The views of a scene show one set of named points, each view turned or mirrored, shifted and resized as a whole, with a little noise and some points left out.
In the rows, zero is written as 100.

Scene 1
View 1
J_240: | 124 | 126 |  94 |  93 | 125 |  43 | 168 |  56 |  84 |  92 | 121 | 107 |  31 |  99 | 144 | 107 |  98 | 113 |  91 |  99 |
J_714: |  51 | 113 | 139 |  71 |  90 |  42 | 121 |  81 | 121 | 101 |  76 |  96 |  72 | 107 | 104 |  76 |  94 | 115 | 111 |  24 |
J_963: |  69 | 114 | 142 |  89 |  88 |  31 | 172 |  47 |  98 | 108 | 123 |  71 |  58 |  90 | 128 | 103 | 106 | 114 | 100 |  50 |
J_656: | 105 | 135 |  81 |  92 |  83 |  48 | 117 |  34 | 117 |  92 |  85 |  66 |  42 | 118 | 123 |  54 | 101 | 143 |  74 |  52 |
J_989: |  83 | 139 |  96 |  82 |  73 |  45 | 114 |  33 | 112 | 100 |  81 |  41 |  54 |  96 | 113 |  56 |  99 | 157 |  76 |  34 |
J_684: | 102 | 154 |  98 |  49 | 149 |  56 | 118 | 100 |  59 | 100 |  73 |  92 |  58 |  33 | 107 | 114 |  70 | 158 | 111 |  85 |
J_294: |  81 | 112 | 126 |  80 | 112 |  42 | 145 |  84 | 107 |  96 |  96 | 121 |  56 | 111 | 122 |  96 |  95 | 100 | 111 |  60 |
J_106: |  84 | 129 | 122 |  65 | 130 |  48 | 134 |  97 |  84 | 100 |  86 | 112 |  61 |  72 | 113 | 109 |  82 | 123 | 115 |  68 |
J_168: |  80 | 128 | 112 |  86 |  81 |  42 | 133 |  42 | 108 | 101 |  95 |  60 |  54 |  99 | 118 |  71 | 101 | 138 |  87 |  42 |
J_596: |  83 | 128 | 122 |  77 | 105 |  40 | 151 |  61 |  90 | 105 | 105 |  79 |  55 |  79 | 122 |  99 |  95 | 128 | 100 |  61 |
J_323: |  95 | 136 | 102 |  73 | 112 |  49 | 129 |  67 |  91 |  98 |  87 |  85 |  52 |  82 | 117 |  89 |  89 | 139 |  96 |  65 |
J_699: |  77 | 130 | 126 |  63 | 126 |  46 | 131 |  97 |  88 | 102 |  83 | 107 |  65 |  72 | 109 | 106 |  83 | 126 | 116 |  60 |
View 2
J_596: |  78 | 105 |  93 |  91 | 113 | 112 |  91 | 125 |  53 | 128 |  97 | 126 | 129 |  85 |  72 | 117 | 103 |  75 |  93 | 136 |
J_989: |  77 | 142 |  72 |  82 | 134 |  88 |  91 | 110 |  80 |  91 |  95 | 129 | 104 |  54 |  72 | 130 | 102 |  73 | 111 | 149 |
J_699: |  87 | 100 |  85 | 100 | 105 | 135 |  98 | 134 |  61 | 138 | 116 | 134 | 134 |  80 |  73 | 129 | 103 |  69 |  77 | 105 |
J_240: |  74 |  96 | 132 | 103 | 100 | 108 |  67 |  97 |  48 | 129 | 101 | 107 | 140 |  75 |  96 | 104 |  95 |  84 |  92 | 132 |
J_963: |  81 |  94 |  91 |  81 | 110 | 101 |  97 | 122 |  54 | 132 |  84 | 121 | 116 | 109 |  66 | 105 | 113 |  68 | 102 | 155 |
J_168: |  80 | 122 |  81 |  84 | 122 |  95 |  93 | 113 |  75 | 107 |  95 | 124 | 107 |  72 |  74 | 122 | 106 |  69 | 106 | 147 |
J_106: |  86 |  98 |  91 | 103 | 102 | 136 |  94 | 130 |  59 | 140 | 117 | 131 | 139 |  79 |  77 | 128 | 101 |  71 |  76 | 104 |
J_294: |  90 |  83 |  99 |  98 |  90 | 125 |  97 | 113 |  75 | 142 | 113 | 117 | 119 |  95 |  85 | 117 | 114 |  54 |  86 | 116 |
J_714: |  94 | 104 |  65 |  86 | 106 | 118 | 113 | 122 |  94 | 126 | 112 | 129 | 100 |  88 |  72 | 131 | 120 |  46 |  95 | 120 |
View 3
J_323: |  75 | 107 |  98 | 135 |  99 |  76 | 109 | 129 | 133 |  98 |  88 | 132 | 103 | 118 |  66 |  66 |  53 |  81 |  97 |  92 |
J_168: |  64 | 101 | 100 | 158 |  88 |  96 | 136 | 152 | 125 |  81 |  98 | 116 |  83 | 113 |  81 |  76 |  46 |  68 | 110 |  68 |
J_240: | 110 | 105 |  72 | 139 | 114 |  92 | 117 | 118 | 133 |  99 |  78 | 138 | 171 | 115 |  50 |  88 |  35 |  98 | 106 |  70 |
J_684: |  75 | 123 | 100 | 105 | 105 |  41 |  85 | 108 | 135 | 137 |  60 | 155 | 100 | 123 |  44 |  31 |  61 |  89 |  82 | 128 |
J_699: |  87 | 124 | 121 | 125 |  78 |  76 |  87 | 104 | 142 | 111 |  71 | 140 |  97 | 120 |  82 |  63 |  64 | 104 | 103 |  96 |
J_714: |  73 | 116 | 138 | 146 |  61 | 103 |  99 | 126 | 143 |  78 |  97 | 119 |  65 | 120 | 114 |  85 |  70 |  98 | 114 |  76 |
J_596: |  84 | 116 | 101 | 147 |  82 |  88 | 123 | 126 | 129 | 108 |  71 | 134 | 107 | 112 |  73 |  68 |  43 |  88 | 110 |  74 |
J_106: |  91 | 123 | 116 | 123 |  84 |  76 |  86 | 102 | 141 | 112 |  71 | 143 | 107 | 121 |  76 |  64 |  62 | 107 | 102 |  98 |
J_656: |  59 |  83 |  84 | 151 | 117 |  90 | 129 | 161 | 127 |  58 | 123 | 109 |  98 | 119 |  67 |  84 |  49 |  58 |  98 |  76 |
J_294: | 100 | 115 | 116 | 138 |  80 | 102 |  93 | 108 | 146 |  85 |  87 | 129 | 121 | 120 |  94 |  95 |  60 | 112 | 114 |  72 |
J_989: |  45 |  92 |  95 | 159 |  99 |  86 | 140 | 168 | 121 |  75 | 110 | 109 |  65 | 114 |  73 |  67 |  48 |  48 | 100 |  78 |
View 4
J_684: | 103 | 182 |  89 |  82 | 107 |  98 | 118 |  84 |  86 | 148 | 123 | 109 |  70 |  86 |  89 |  85 |  80 |  90 |  51 | 109 |
J_106: | 110 | 156 |  89 |  96 |  88 | 103 | 125 |  77 |  67 | 102 | 123 | 120 |  74 |  97 |  93 |  74 |  89 |  88 |  74 |  90 |
J_963: | 117 | 102 | 110 | 102 |  58 | 129 | 113 |  76 |  67 |  74 | 122 |  78 |  99 |  90 | 107 |  78 | 114 | 102 |  82 |  85 |
J_989: | 124 |  73 |  78 |  90 |  39 |  92 | 114 |  93 |  85 | 137 | 115 | 107 |  98 |  86 | 121 |  96 | 112 | 130 |  62 | 107 |
J_714: | 120 | 104 |  78 |  96 |  45 | 108 | 139 |  76 |  55 |  91 | 123 | 140 |  78 | 112 | 120 |  67 | 103 |  99 |  72 |  79 |
J_240: | 114 | 132 | 101 | 120 | 103 |  87 |  95 |  85 |  77 |  82 | 111 |  83 | 100 |  71 |  71 | 100 |  95 | 105 | 112 |  98 |
J_323: | 116 | 126 |  86 |  98 |  78 |  92 | 114 |  85 |  78 | 119 | 117 | 109 |  85 |  87 |  99 |  90 |  96 | 106 |  74 | 101 |
J_699: | 110 | 153 |  89 |  94 |  82 | 107 | 129 |  76 |  66 | 105 | 125 | 121 |  74 | 100 |  98 |  72 |  89 |  88 |  69 |  89 |
J_656: | 125 |  75 |  73 | 106 |  56 |  70 | 108 |  95 |  83 | 123 | 109 | 115 | 101 |  81 | 105 | 104 | 106 | 132 |  86 | 107 |
View 5
J_989: |  80 | 124 |  94 |  88 |  95 | 117 | 122 |  99 |  69 | 129 |  84 | 120 |  79 |  71 | 109 | 102 |  81 |  90 |  98 |  55 |
J_106: |  84 |  84 |  96 | 125 |  88 | 106 | 118 | 119 |  93 | 102 | 105 | 107 |  78 |  93 | 118 | 107 |  75 | 120 | 106 |  73 |
J_699: |  84 |  84 |  94 | 121 |  87 | 105 | 117 | 120 |  88 | 104 | 104 | 109 |  80 |  90 | 115 | 107 |  74 | 120 | 103 |  76 |
J_684: |  89 |  80 | 117 | 115 |  94 | 111 | 123 | 121 |  74 |  87 | 109 | 120 |  66 | 103 | 119 | 108 |  80 | 124 | 128 |  64 |
J_294: |  79 |  96 |  82 | 130 |  87 | 102 | 116 | 110 | 108 | 119 |  98 |  97 |  85 |  86 | 120 | 106 |  73 | 110 |  92 |  75 |
J_714: |  83 | 101 |  70 | 113 |  83 | 101 | 113 | 114 |  84 | 122 |  91 | 111 |  91 |  73 | 104 | 106 |  69 | 108 |  86 |  85 |
J_323: |  82 | 102 | 100 | 111 |  94 | 111 | 120 | 107 |  87 | 113 |  97 | 111 |  75 |  88 | 119 | 104 |  80 | 106 | 107 |  62 |
J_656: |  81 | 130 |  93 | 100 |  99 | 112 | 120 |  88 |  87 | 131 |  83 | 112 |  75 |  79 | 117 | 103 |  82 |  86 | 105 |  54 |
J_596: |  75 |  93 | 100 | 110 |  91 | 116 | 122 | 113 |  89 | 118 | 101 | 103 |  82 |  82 | 121 | 101 |  80 | 109 |  92 |  58 |
J_168: |  77 | 112 |  91 |  99 |  92 | 116 | 121 | 104 |  81 | 130 |  90 | 110 |  83 |  73 | 114 | 101 |  79 |  96 |  90 |  58 |
J_963: |  67 |  90 |  94 | 109 |  88 | 119 | 122 | 116 |  95 | 132 | 100 |  94 |  90 |  71 | 123 |  97 |  80 | 108 |  72 |  56 |
J_240: |  74 |  97 | 110 | 128 |  98 | 115 | 124 |  99 | 119 | 119 | 103 |  88 |  71 |  96 | 138 | 101 |  86 | 105 | 102 |  46 |

Which points are out of place in each view (at most two, in the order of its rows)? Write - if all are in place.
view 1 => -
view 2 => J_240, J_294
view 3 => -
view 4 => -
view 5 => -
